Points, in no order, along strands that fork and pass close to each other.
Points whose rows are less than 112 apart are linked; no others are. Some points are linked to none.
miv: [ 46  28 -14 -12  18 -36 -49 -46   7  26  37 -11 -18 -14 -49   1   3 -48
   0 -37  33  -7   3  24 -30  10  15  16 -21  -7]
kenuz: [ 10  -5   7  -8   9 -11 -38  40  -6 -21 -25  12 -31  -8  19  -1 -33 -19
 -24 -22 -31 -21  54  -3  68  -2  10 -12   5  24]
tezu: [ 25 -29  -7 -59  50  12  34 -32  12 -37 -30  -5 -35 -33  11  13 -29 -37
  15 -15 -23  -8 -10  -1  -7 -21  17  11  47  35]
golit: [ -6 -29 -18 -20   8  39  31   0  10  41  38 -22  12  -5   5 -13  15  11
  48  17  -6 -28  10 -27   7 -20  28  -7  11 -18]
bisu: [ 23 -11 -34   9  21   3  32 -50  -6   2  30  -2   1  47 -18   5  19   4
  46  -6  37   0 -42 -17 -18   7   0   6  -1 -24]
Gufin: [ 18 -55  23  -4 -47  28  10  72   6  45 -29 -24  20 -65   1 -35  -9   9
 -21  -8   5  -5  24 -13 -12 -25 -14 -31   5  40]
nes: [ 74  -3 -28  -1  34 -19 -34 -32 -27 -15 -23  24 -18  47   4 -21 -13  17
   5  38  19 -25 -32  -6  30 -30   4   3  32  27]
vada: [-26 -29 -23 -10  -2 -33  43   1 -23 -15  16  44 -33  21 -17  -3  29   2
  22 -40  20  -1  10 -24 -34   1  25 -32 -10  23]
tinup: [-25  12  -5  32 -19  20  32  25  11  -1  -7 -17  27  23  16  13 -14  22
 -21  41  -8 -20  -5 -12  75   4 -22 -10 -40 -12]
tari: [ 34 -20  20 -10  77 -30 -32   7  -4   4  18 -13 -15 -13  19  -4 -24  -3
  36  41 -29 -32   6  13  57   0  13  22  -5 -32]
vef: [-21 -17 -12  36 -45   1  32  33  20 -37 -55 -14 -34 -26  -9  44  16 -12
 -59  10  21   1  26  -8 -22  15  18 -21 -58  19]
bibez: [ 43 -11  -9   0  -1  31  13  -6  -5 -37 -30  51 -21  21   9 -26  -9  13
  -8   1  67  45  -7  -7   0  -4 -19  -4  21  61]
Ret: [-11 -28 -10   7  60 -40   8 -29 -15 -13   7  -4 -17  23   6  32  33 -14
  71  33 -31 -25 -31   1 -33 -12  37  25   5 -18]
Rudos: [-11  19   6  33  -4 -17 -41  -5  -9  -8   6  21  19  78  22  16 -10  25
   0   4  35  -4 -18 -25  29  40 -26 -10 -13 -33]
miru: [-31  17 -11  38  -8  12  34  45   2  27   6 -31  17  -7 -13  -8  11  30
   7  47  11 -18   4  -8  45 -15 -15 -11 -47  10]
mebo: [-32 -17 -28   6 -44 -12  33  29  38   6 -26  -5 -11 -44  -9  23  10  19
 -37  -2   3 -11  20 -10 -30   3  10 -28 -53  23]
Noba: [ -6   5 -25  13 -61  30  24   2 -16 -47 -18  47 -18  30 -17  -2  18   7
 -45 -25  22  54  -6  23 -43   5   4   0   1  45]
kugug: [-21  20  44 -15  37  55  -7  -7  34   0 -18  11  28 -48  23 -21  37 -39
  21  21   5  42   7   7   5 -11  10  23  -6 -31]
kilil: [ -7  -1  27 -28  26  31 -37  15   6  -8 -44  32  23 -13  60 -31 -32  19
 -27  58 -24   8 -15   3  28   4 -31   3  30   9]
loza: [  7  29   7   3 -28  26   8  34 -21  33  41 -56  11 -24 -40 -59   3  10
   5   5   9   2  25  18  17 -47 -21   6  45  20]
sepi: [ 21  12 -49  11 -41  -6  -8 -19 -15   8  27 -25 -15  32 -44   5  -9  -1
 -16 -17   9 -19  15   3  16 -10  24 -19   4   0]
teg: [ 27 -12 -30  -8  14  27  22 -23 -10  27  55 -36   5  25 -13 -13   3  18
  45   8  -1 -17 -18 -12   5 -16   1   8  19 -32]
bora: [-13 -10 -42 -12  -1   6  25  10  -5 -34 -18   6 -34   2 -20  18   3   2
 -18  -9 -51   2  26  -5 -22 -38  17 -14  34  43]
ter: [-14  40  -8 -16  37  11 -18   1   1 -16  -2  -6 -15 -27 -14  13  14 -19
 -16  33 -53   2  23  26 -10 -46  16  28   4  18]
vep: [ 32 -11  16 -14  64 -27 -54  20 -20  -9 -14   8 -31   0  28   5 -29 -24
   5  14 -41 -29  36  -5  48  -3  22   8  15  -7]
Sirep: [-39 -27  20  -1 -62  -5   8  22  35 -12 -45  35   5 -30  15  21  19  -9
 -41 -46  25   3  11  12  -5  51  25 -27 -69  -6]
dalis: [-28  42  -4  31 -39 -16 -34  -4 -23   6  22   2  33  42   3  18  -7  10
 -15  -7 -16   6 -13 -12 -17  36 -12 -10 -16 -48]
Gebi: [-22 -27   9 -35 -50   8  23  11  48   1 -14 -17  13 -38  -8  19   7   1
 -15 -72 -19  -7  10   4  -8  -8  -3 -17  12  -1]
Mes: [-29  -4 -18  -6  12   5  11  -6  41  21  -5 -35  15 -27  -3  36 -15  14
 -21  48 -61 -25 -12  -6 -38 -12   1   3 -28  -9]
Zum: [  3  21 -25  25 -14 -27  -6  -5 -16 -39  20 -30 -18  56 -21  64  -5 -20
 -12 -25 -35 -45  -4  -2  31  -2   4   0  -9 -32]
mag: [-27  10  -4 -15 -16 -11  23  28  15  34  39  -9  19 -26 -16 -19   6  25
  37 -32  26 -17   7  11  26  -8  -9   2 -30  25]
raba: [-20  41   8  28 -25 -35 -26   1 -22  46  49 -15  28   9 -20   2   9   9
  -8 -10 -12  -2   4   0 -54  31 -13 -11 -24 -44]
sur: [  5  35 -11   0 -37  42 -26 -15  -9 -21  11  24 -18  21 -19 -11  19 -37
 -25 -12  38  15  30  26  38 -15  39  16   9  31]
Lok: [-15 -14 -15 -39 -24   5 -23 -48  14  -1 -17  29  -9   1   2  28   0 -32
 -43 -10 -41  -3  -5  15 -48  19  64 -10  -4  -9]
vir: [ 50 -19 -24  -9  42  14  18 -47 -25 -43 -37  27 -20  32   7  19   3 -25
   3  36  14 -18 -31  -8  18 -36  10  27  16  32]
taga: [ 21  41  12  43  25 -43 -49  18 -32   9  25 -20 -12   4 -23 -31 -13  -9
   8   0  34   8  19   8  24   9 -26  12  -2  -3]
Zogo: [-10 -11  23  -4  40 -36 -26   2  14  11 -17  43   6   8  37   9 -20  -2
  28  -9  29   3 -13 -18  24  45  -5  15 -20   1]
sis: [ 35 -22  -3  -7 -12  27 -12  13  11  -5 -32  29 -31 -22  11 -13 -14 -31
 -24  -7  46   4  51   3  39   9  41  -7 -13  35]
bagob: [-45  35 -55  23 -35 -25   9   8  12  -9  25 -17 -35   8 -40  49  26 -13
 -30   8  18 -37  26  -6   9 -21  35  -7 -39   4]
mezav: [-52 -36  20 -44  -9 -46  27  -9  24  14 -23  38  -2 -31  15  18   7  -4
  10 -57 -32 -19   2 -13 -34  36  28 -23 -10   3]
bafed: [-45  45  24   0 -14  -7 -47  24   9  32  28  13  25 -22  -5 -18  15 -16
  13 -25  15  -2  37  17  43  16  20   4 -34 -10]
Pego: [ -4 -26  -1 -52  19 -18  13  27  23  24  34 -22 -11 -47   4   7 -22  19
  40 -26 -32 -48  11   6   7 -24   9  13   8  26]
vev: [-17 -15   1   9  73 -27  32  -3   9 -32  -3 -16 -29 -10   6  49  18 -15
  41  52 -33 -23 -22  -1  -4 -21  11  39 -20 -15]
lim: [-21  16  -3  39   3   9  40   8   9  13   9 -39   7   1 -19  -3  19  -2
  17  18  24   7  -7  -7  -5  -3 -18  -6 -33 -20]
rika: [ -3 -12  16  30  48 -48  -1   9 -18 -24   3  27 -19  30   9  25  -4 -11
  36  -3  24 -22  -7 -13  33  13  -6  25 -43   7]
keme: [-30  69  33  54 -34   6 -34  41 -45 -39 -14   0   1  17  -6  -4  13 -23
 -38  29  10  43  31  11  11  -6 -20  12  -1   5]
fof: [-13   6   1  23 -22  15  29  24 -20  27  10 -50 -15 -31 -39 -51  30  16
  19  14  29  34  37  -9 -34 -36  -8 -17  33  11]
buvat: [-20  47 -27 -10  37 -10 -16  20  18  -4  27 -27 -28 -35 -27  28  18   0
  -2  41 -41 -29  27  27  23 -58  21  37 -17   9]
rut: [-44   1  22   7  58  20  33  -9 -13 -55 -18  30   8  24  31  25  18 -18
  25  53 -28  -1 -40  -1  32  -6 -15  45  -6  -1]
lagep: [ 25  17 -34 -22 -21  30   2 -16 -31  27  51  -8  16  26 -27 -37 -11  32
   7   1 -30  11 -16  19 -41 -38  -8   4  49  29]
fibos: [-49  15   5  -8  31  35   1 -33  -4 -39 -15  39  29  53  45  23   9 -16
  10  41 -12   5 -58   8  34  -8   2  39  26  -7]
dodi: [ 14   1 -13  25  21 -23 -11 -10 -24 -34 -39  17   1  49  17  18 -32  17
 -32  40 -33   0 -48  -3   9  15 -38   0   1   8]
Lavo: [ -6 -27  14  26 -56  33  32  36  -9  38 -14 -51   7 -36 -24 -51  24  21
   7  13  58  26  24 -13 -13 -17 -14 -27  11  11]
fomeb: [ -2   9 -18 -17  35  22  36 -34  43 -22  -7 -42  -5 -13 -19  43  -1 -22
 -23  32 -49 -21 -22  11  -7 -25  -8  22   1 -24]
Bar: [ 10  44   5  10 -12  47 -42 -13   3 -12   2  22  12  28   8 -30  10  10
 -30  28  38  55  -8  25 -14   1 -15  14  26   3]
guto: [ 36  10 -14  40 -42  38  11  -9  -2  10 -10 -44  10  10 -13  -6  -9  15
 -65  45  19  31 -18  24 -28  19 -27   1 -13 -28]
todus: [  3  14   5  65 -25  10 -30 -11 -43 -14   0  25 -13  54  -2  -2  42 -14
 -15  25  89  38  21 -29 -28  24   6  -6   3 -24]
neta: [-38  -2  10  -8 -41  24  41 -21  15  20  33 -18  39   5 -14  -8  36   6
  27 -54  27  21 -13  -8 -23   9  -7  -9   4 -40]
bere: [-21  45  34 -17  22  40  -3   6  12  -9  48 -36  22 -22   5 -25  22  -8
  30   7 -18  -1   5  32  72 -24 -20  37  23 -53]
vav: [ 57 -28   4 -16 -31  17 -10 -40  24  41   5   9  10  -3  13 -12 -27  18
  -3 -38  71  22 -25 -15 -30  50   0 -16  13 -24]
Rinop: [ 38 -14 -25   4  14 -33 -15   7 -31 -23  -2 -25 -14  50  -5  29 -27  16
  -3  -8 -59 -24   5  -9  34  -9  -3 -11  21 -19]
fatu: [ 34 -28 -18 -19 -23 -19   1  -5 -18   4  -2   0 -21  -3 -13 -10 -22  13
 -26 -47 -40  13  26  -6 -57   3   3 -31  48  16]
zef: [-14 -21 -58 -32   4 -34  15   4   2   8  -7   5 -30 -11 -21  12 -12  23
 -16   3 -47 -24   8  -4 -58 -26  20 -18   7  53]
nisop: [  6 -10  -1  26 -31 -37  13  46   6  30  17 -53  -9 -14 -25  -3 -29  11
  -1 -32  27 -38  34 -11  44   4 -30 -22 -23  12]
Fulig: [ 29 -31  17 -37  10   1 -21 -46  26  45  -6  11  21  -3  37   0 -40   2
  15 -26  26  -4 -31 -21  -6  58  11  -2  20 -39]
gim: [  6 -25  19  -6 -14  17  -6  53   9   0 -37   9   5 -29  29 -17 -29  13
 -27  -1 -32  -4  45   0  57 -10 -12 -22  -3  38]
sufat: [  1   4  30  27  11 -30  26  25  10 -43 -33  13   4 -13  -4  11 -10 -13
 -11 -34  27  22 -15  -1  13  17 -63   6 -43  29]
ferel: [ 28 -56  38  25   1  -6  20  22  15  -2 -44 -18  -5 -28  17 -20 -13  -6
  10 -43  50  33  17 -38  18  25 -38 -30   6 -28]
laf: [-16   8 -14 -35  20 -35  -5  17  22  -3  37 -22 -33 -36 -16  14   9   7
  18 -28 -41 -32  26  16   6 -35  18  26  11   7]
teba: [ 34 -24   7 -25 -37   8   8  -7  -3  -6  -8   3 -23 -30  -9 -27  -8   2
 -21 -73   6  40  30  15 -56  19   4 -23  42  13]
Volub: [-39 -22  26 -47 -32  -7   0 -11   8  25 -10  23  28 -15  25  13 -12   2
  -3 -62 -59  -6 -11  -7 -37  37  14  -3  42 -14]
Vikif: [-19  17  18  -3  31  11 -32  14  -9   6   3 -17   4 -21  14   1  -2 -12
  -1  25 -75   2  37   2 -11 -11  13   0  13 -28]
tugum: [ 13 -24  -1   8  14   4  19  24 -22 -29 -12  24 -40  11   1 -15   4 -18
  24 -30  12   5  44 -22  34 -15   8 -13  20  37]
timel: [ 26   3 -24   6   2 -45 -78 -34 -24  10  -9  25   1  60  14   7  -4   6
   3   8 -26 -55  -7 -16  27   9  51 -10  -2 -14]
ratu: [ 36 -37 -19 -15   9  14  19 -26  -1 -19 -54  37  -7  -1  33  -7 -39   6
 -16  25  17  26 -38  -4 -19   5  -3  -3  18  54]
gik: [ 11 -23  29 -16  -3  38  -1  19  25  -3 -65  18  19 -34  49 -12 -28   9
 -44  39 -29  12  -1   7  26   4  -7  -9  -8  11]
kun: [  8  27  -6   0 -12  41  46  16  -3   9  36 -52  14 -20 -30 -41  11  11
  18  13  29   0   2  17  55 -39 -23   3  16   1]
vum: [ -3  65  -5  50 -20   6 -32  18 -48 -16   5 -26  12  25 -13   8   5  -5
 -40  35 -30  33  22   5 -18  -7 -14 -11  18 -26]
balu: [  5 -24  26 -46  -7  12 -13 -26  27  45  -3  -3  34 -25  23   6 -37  -6
  -4 -31 -23 -11 -14  -7 -11  31  11  -2  17 -20]
mub: [ 30  35 -25  49 -15   2 -37   9 -46 -20 -22 -12 -20  18 -21   2   4  -9
 -63  57 -25  25  26  12 -32 -13  10  -9  11   1]
kiso: [  7 -19 -19 -26  66  -3  50 -26  23 -34  -8 -23 -27 -10   1  38  -3 -10
  26  61 -40 -46 -35  13  29 -26   8  30   5  -3]
Zire: [-19  18  46  -3 -15  29 -29  13  25   6 -10  11  33 -31  15 -23  20 -18
   5 -21  30  38  11  16  37   8  -9   3 -12 -23]
Nonip: [ 42   0  -1 -20  29  51  46  -9  23  11  -3 -47 -17 -62 -15 -23   5 -16
   4  24  24  14  13  -3   0 -47   0  -4  25   1]
mif: [ 41  -2  -8 -16  43  31  22  -8  11  50  30 -27  14 -41   2 -40 -17  17
  28  69  17 -35 -11  -1  33 -25   1   5 -19 -12]
lefum: [ 11  -2  -6  -2  21  44  42   8  49   0 -36 -40 -15 -66 -13   5  25 -14
 -24  43   8  11  28   3  -1 -38   5   4  -9   0]
dubis: [ 34 -22  17  46 -12  18  31   6 -13 -49 -51   5 -39 -11 -13   2  14 -22
 -36  -6  33  53  22  -3 -63   9 -16  -1   0  24]
kaz: [ 41 -10   4 -11  32 -21 -14 -16 -29 -26  38  17  -9  50  15 -24  -9  44
  61  -9  28   5 -46   4  26  -3 -34  15  70  -5]
zud: [ -5  40  -1   2 -18 -14   9  13  24  45  29 -27  28 -40 -32 -23 -15  11
 -11 -10  36 -12 -14  36   5  -8 -31   6 -51  32]
zoka: [-13  43   8  65 -30   5   8  28 -42 -29   1 -17  -8  46 -28   1  14 -14
 -25  22  43  27  15 -11  43 -10 -17   7   0   3]
kaguk: [ -7 -31  17  23 -61  -5   6  66  -1  45  -6 -50  13 -37 -16 -25  -5  16
 -20 -11  26 -19  36 -16  11  -4 -19 -34  -7  20]
Zom: [ 11 -16 -11   7  23 -44   6 -18  15 -16 -16 -20 -10  15  -2  43 -37 -12
 -13 -16 -27 -27 -21  -5  -5  25 -15  -2 -38  -6]
Fer: [-45  24  10 -33  -2  16 -41 -16 -12  16  22  22  21   6  16 -11  11 -12
   3 -14 -55   8  17   9  -8   0  36  12  23 -21]
kek: [ 37 -27  -3  19  11  17  10   0 -30 -34 -21  53 -41  26   2 -17  16 -17
   8 -14  54  34  27 -30 -11 -16  -4   0  17  52]
Kiv: [-16  19  -4   9  -7  19 -18   0  13 -15   6  18  26  51  27  12 -24  25
 -25  35  -3  -7 -28   2  68  19 -23   3  -6 -11]
Tafev: [ 25 -42 -39 -33  -6 -26   7 -30 -17   6 -19  31 -13   8  -3 -14 -17   9
  -4 -22 -27   6  -5  -4 -70   0  27 -28  37  37]
dom: [-43  -1   4 -10   9  17  -6 -23  -4 -11   8  13  13  29  19  18  13  -6
  21  -2 -32  10 -10 -19  -4  15  36   2  14 -41]
geki: [-23  32  22 -35  21  24  -6  11   9  32  53 -21  36 -32  -1 -23  13  12
  42   5 -34  -7   1  36   9 -28   1  34   7 -12]
giz: [ -3   4  46 -32  55 -38 -39   5   9  27   4  42  11 -35  41 -18 -27  13
  51   3  18 -10 -17  20  27  34  -6  34  -7  17]
Loked: [ -9 -20  13  24 -31 -32  33  46   9 -14 -15 -21  12  -6  -9   6 -13  13
  -1 -57  24  -7  -6  -5  47  10 -58 -23 -34  10]
Kude: [  6 -13  11 -43   8  14   1  -2 -13   0  52  11  19  33  41 -23 -18  58
  65  -7   6 -14 -36  -4  42  -6  -5  14  68  -9]
zus: [ 53   6 -25  37   1 -32 -46  -9 -50 -15 -16   1 -24  39 -19  -4   4   1
 -25  17 -19  19  14  -7 -49 -15   2 -21  23   8]
Vuzi: [-21  13  15  10 -40 -33  -8  -7 -14  45  29  18  17   1 -17 -19  15  13
 -14 -30  15  25   1   2 -78  40 -11 -25 -12 -34]
geri: [-25  -4 -35   5 -28   2  29  12  57  38 -14 -25  16 -33 -21  29  -8  14
 -50  38  -7 -24  -9   3 -31 -10   1  -9 -72  17]
pul: [ 31 -34  11 -14 -67  15   2  -9   4  32   3  14   8  -1   7 -22 -15  28
 -18 -70  31  23  -1  -4 -48  38 -14 -23  33  -8]
bifi: [  6  10 -18  -7  39 -69 -30 -49 -19  18   4  21   4   7 -10  11   0  -7
  36   3 -20 -13 -52  21 -48  10  16  23 -15   5]
nura: [ -3 -24 -28  22 -23 -27  43  -4 -21 -22  -7  34 -16  25 -14  -8   8  17
   1 -23  16  31  -6 -26 -61  16 -11 -27 -11  30]
mepo: [ 49  29   3  17   2 -54 -44   1 -12  34  22 -31  -1  -8 -26 -19 -49  -1
 -27 -19  15  -9   9  27  14  18 -49  -3 -13  -5]
Lurem: [  3  36 -12   2  28 -35 -38 -17 -11  12  33   5 -11   2 -33  10  16 -26
  18   0  -5 -18   6  21 -20  -2  22  19 -30  -2]
kana: [-39  -4   5 -22 -52 -15 -16  18  50  -3 -24   7  -1 -39   1  38  -7 -17
 -45 -40 -27 -28  34  17  16  26  36 -18 -52   5]
reruf: [-34  29   5  15 -25  23  29 -11  24  27  32 -52  41 -12 -32   4  26   3
  10 -13  10  16 -19  10 -24   2 -25   8 -11 -39]
zolof: [-11   7  -2 -21  48  23  16  10  27  28  13  10  22 -32  18 -26  -3  13
  41  63   6 -19 -15  15  48 -14  16  23 -49  19]
sebeg: [-21 -11  21 -21   0  19   5  18  -7  14   3  13  46  -1  30 -33  -8  32
  16   2 -45  20 -19  -7 -25  -6 -32   8  44  14]
Vofod: [-46  -7  46 -10   3  20 -32  24  13  29 -28  27  51  -9  57 -18 -10  34
   0  29 -39  19 -12 -11  -8  18 -24  -1   8  -2]
Liku: [ 25   2  -6  33  18 -44 -29  20 -55 -29  -1  -5 -33  34  -5  15  -4 -11
   4 -20 -32  -7  27 -21  -3  -3  -5 -19  25 -18]
rig: [-27  33  31 -19  21  45  -6  15   9  25  14  -6  35 -51   3 -41  30   2
  27  23 -19  36   6  16  -3 -33 -14  22   4  -4]
suz: [-24  -2  31  -6  26  49  12 -32  35 -13 -19  -4   2 -41   6  14  45 -62
  -1  12  10  32  13  -4 -34   2  24  15 -24 -40]
vel: [ 19 -15 -16  -8  24 -65 -51 -48 -13  35  -4  17   6  25  16   2 -12   0
  29  -2 -17 -41 -32   3 -12  25  42  -1  -2 -17]
Dob: [-24  -2 -12   3  25  13 -15 -54 -15 -17 -23  25  10  54  22  28  17 -22
  13  26 -21 -10 -44  -6  -8   2  31  22  12 -16]
dodum: [  0  46  23  -2  10  44  27   2   4 -18  28 -35  18 -37 -24 -36  28 -10
   9  26  19  -1 -11  28  64 -28 -47  24  12 -24]
ruvez: [ 27  24  -4 -21  12 -19  -5 -39  12  -7  40 -19 -19  -9 -38  10   0 -39
  10 -71  17   2  -6  20 -19  -2  -9  20  14  -4]
milip: [-22 -35 -12 -56  18  29  31  -2  13  11  28 -11  -1 -23  14  -3   6  13
  62 -18 -32 -25   5  -8   7 -28  42  13  37   5]
vono: [-32   5 -10 -17 -16   4  20  30 -11  23  68  17  13  10  -5 -22  21  43
  75 -27  19 -13   7  11  50 -14   3  13   0  24]
Sofi: [-11  18 -37  -8  -8 -55 -20 -17   9 -14  18 -23 -16  21 -24  68 -20 -13
 -31 -22 -56 -53  -4   3  -7   4  17  -5 -29 -18]
duv: [-50   4   5 -31 -66 -10  -2  25  21   1   2  10  11 -17  -6  16  -2   6
 -39 -59 -43  -9  22  13 -13   5   7 -24 -13  18]
Fir: [  8   5 -12  57 -30 -11 -18   0 -34  11  -1  10   0  43  -3 -17  10  20
 -19  22  45  37   3 -25 -32  37  -1 -33  -9 -29]
fep: [ -1 -40  40 -12 -27  29   7  54   2  32  -9 -34  33 -50   1 -19   9   6
  -2 -35 -34   0   9 -14 -21 -35 -38 -23  38  -1]
simop: [ -8  10   9  35 -17 -27 -46   9 -10  20   5  44   8  58  20  -4   1  28
  -7  -5  67  16   1 -30 -17  61 -10 -35  -8 -25]
fube: [ 18   4   6  -7  34 -13 -50 -27 -22  -5   6  16  12  67  25 -18  -4  48
  33  21  18  13 -46  -5 -19   8 -24  -1  68 -20]
Nuna: [  7   5  -3  47 -11 -17  -9  34 -24  -6 -36   7  16  30  27   7 -45  38
 -49  41 -37  12  -5 -13  -8  18 -46 -25 -16   3]
mek: [ 51 -14  -8 -44  57  14  23 -28 -17 -26   9   1 -34 -26  12 -19 -24 -12
  44  13  -2 -10 -16   9  29 -34  13  19  48  20]
zuk: [ -9  -1 -15 -12 -16  26 -50 -60  -5 -10 -23  53   5  44  24  22  25 -30
 -36  22  -9   8 -21  12 -22  18  71  12  -4  -9]
kela: [ -1 -22 -15 -18 -65  60  39   0  29   5 -18  14  22 -10   9  -1  11  23
 -15  -9  23  28 -19  11 -19  17  22  -8 -17  13]
sibus: [ 46  -6  -5  21  31   0   2 -23 -29 -54 -33  16 -22  35   2  25  -8 -27
 -30  28 -11   1 -15  -7  -6 -20 -25  13  18  16]
Zesa: [ 12  25   4  -8   4   8 -39 -17  -7   0  14  29  17  40  19 -22  -1  26
   5 -11  19  41 -19   2 -14  14 -28   5  51 -10]
niket: [-19  36  27  38  18 -38 -34  34 -18  16  27   1   0  -5  -3  -8  10 -11
  32  -8  28   8  30  -3  33  19  -5   9 -27 -19]
Kevi: [-14   0   8  18  44  28  45   3   6 -43 -41  16   3   9  16  34   3 -25
 -17  57 -22  -5 -13 -12  25 -12  -8  17 -30   1]
dez: [ 23 -39  -8 -38  29  15  46 -32  16 -17 -48   5  -7 -30  28   5 -45  -9
  -2  13 -23   4 -40  -3  -5  -6  -5   0  26  30]
gibi: [ -4  22   7  38 -13 -21 -33  37 -12  19  -5   8  21  15  15 -15 -34  36
 -27  23   3   4   5  -9  10  24 -32 -16 -41  13]
Fes: [-24  -6  39 -12 -13  22   9  27  -1  14  15 -27  42 -14   5 -11   8  16
  12 -33 -53   9   0  -8 -15 -17 -33   4  44 -25]
fiv: [-61 -12 -17 -24 -25  20  23 -30  41 -10 -20   7   8  -4  10  48  18 -13
 -26   1 -40  -2 -11   0 -49  18  46  -8 -22 -25]
pigi: [-13  -8 -18 -14 -11  -5  37 -32  22 -11  29 -20 -15  -3 -29  15  24 -17
  15 -61   8   3  -2 -11 -38   7   6  -5  16 -27]
Fori: [-21  10   3  13  16  22  49  11  39 -30 -37 -13 -12 -31 -17  28  22 -20
 -21  35  -4  16   4  -3 -17 -28 -10   9 -32  15]
med: [ 38   3 -13  10  14 -31 -69 -38 -21 -21 -34  32  -3  83  21  10   5   8
  -4  32  -5 -39 -19 -10  30 -12  27   1  28  13]
gano: [-14 -24  13  37 -52  -1   7  34   5 -36 -61  17 -22 -13  19  33  11 -19
 -46 -26  25  14  24  -9 -11  47  17 -27 -56   1]
Mufim: [-41 -17  15 -24 -22 -57  32   5  -3  27   7  39  -7  -1   0   3  24   7
 -16 -42  -1   3   8 -13 -64  36  23 -50 -14 -31]
fabe: [  7   0  25  27 -13  10  13 -11  24 -24 -13 -42  -9 -12 -15  17   5 -47
 -15 -39  42   9  15  -1  19  21 -15   3 -17 -35]
vur: [ 37 -26  -6  28 -12 -31  13 -11 -10 -25 -31  22 -29   7 -19   0 -12 -10
 -25 -35  39  37  -1 -14 -59  35 -29 -15 -17  26]
gop: [ 17  25   0  15 -44 -45 -25  17  10  64  25 -26  10 -26 -35 -21 -35   6
 -29 -28  31 -12  23  32  -4  26 -18  -2 -40  25]
Lemud: [ 56 -31  14 -14  70 -27   2 -11  -4 -22  33  -7 -34 -11   2   6  -8 -13
  65  18  16 -30 -15  17  45 -15   3  30   6  -9]
Givi: [-10 -26  -3   5  26 -56   2   3 -41 -27  17  52 -29  33   1   8  26 -11
  58 -22  18 -20   5 -14   4   1  25   8 -23  26]
kefov: [-14  38   2  61 -48  33 -13   4 -38 -37   8  25  -3  65 -13 -12  35   1
 -22   5  68  45   9  -1  13   4 -10   7  22   8]
narig: [  7  -9 -32   3  34 -13  26 -52 -14 -17  15  -4 -25  37 -29  31  33 -21
  44  -4   8 -12 -31 -17 -39 -14  25  18  -7  -3]
vanip: [-13   7  33 -37  50   0 -22  18  10  33   1  28  27 -43  47 -35 -17  12
  42  46 -17  -8  -9  23  43  -2   5  28 -10  20]
Zal: [  7 -14  19 -20 -14  17  18  31  -5  16  70  -8  28  18  12 -24  -9  49
  61 -25   3 -30 -16   1  62 -17 -11  21  30  -6]
vili: [ 59   6   6 -33  14  59  12 -13  17  29  19 -38  -3 -73  -7 -41 -22  -5
   2  40  27 -27   0   9  52 -28  -8 -17   4   1]
leraf: [-36  -6 -10  -4 -15  18  35 -26  45 -14  -3  -3 -23 -19 -15  40  44 -41
 -22  -8  22   4   6 -10 -52  12  46   1 -35 -35]

Follow the links from the first point to the second, and from the first to the third. Name the last point that the two ways share.
rut; golit; kugug => Dob
milip; vili; mepo => Dob
Zogo; dodum; niket => kugug
tugum; loza; sufat => kaguk

A fork is a point with three links, a tip a point with one. Leave the first point through the second and follow the links. Name the first fork or tip that comes.
sebeg; Vofod => tugum
lim; reruf => gibi
balu; Fulig => bora
Givi; rika => Dob
bibez; ratu => kaguk
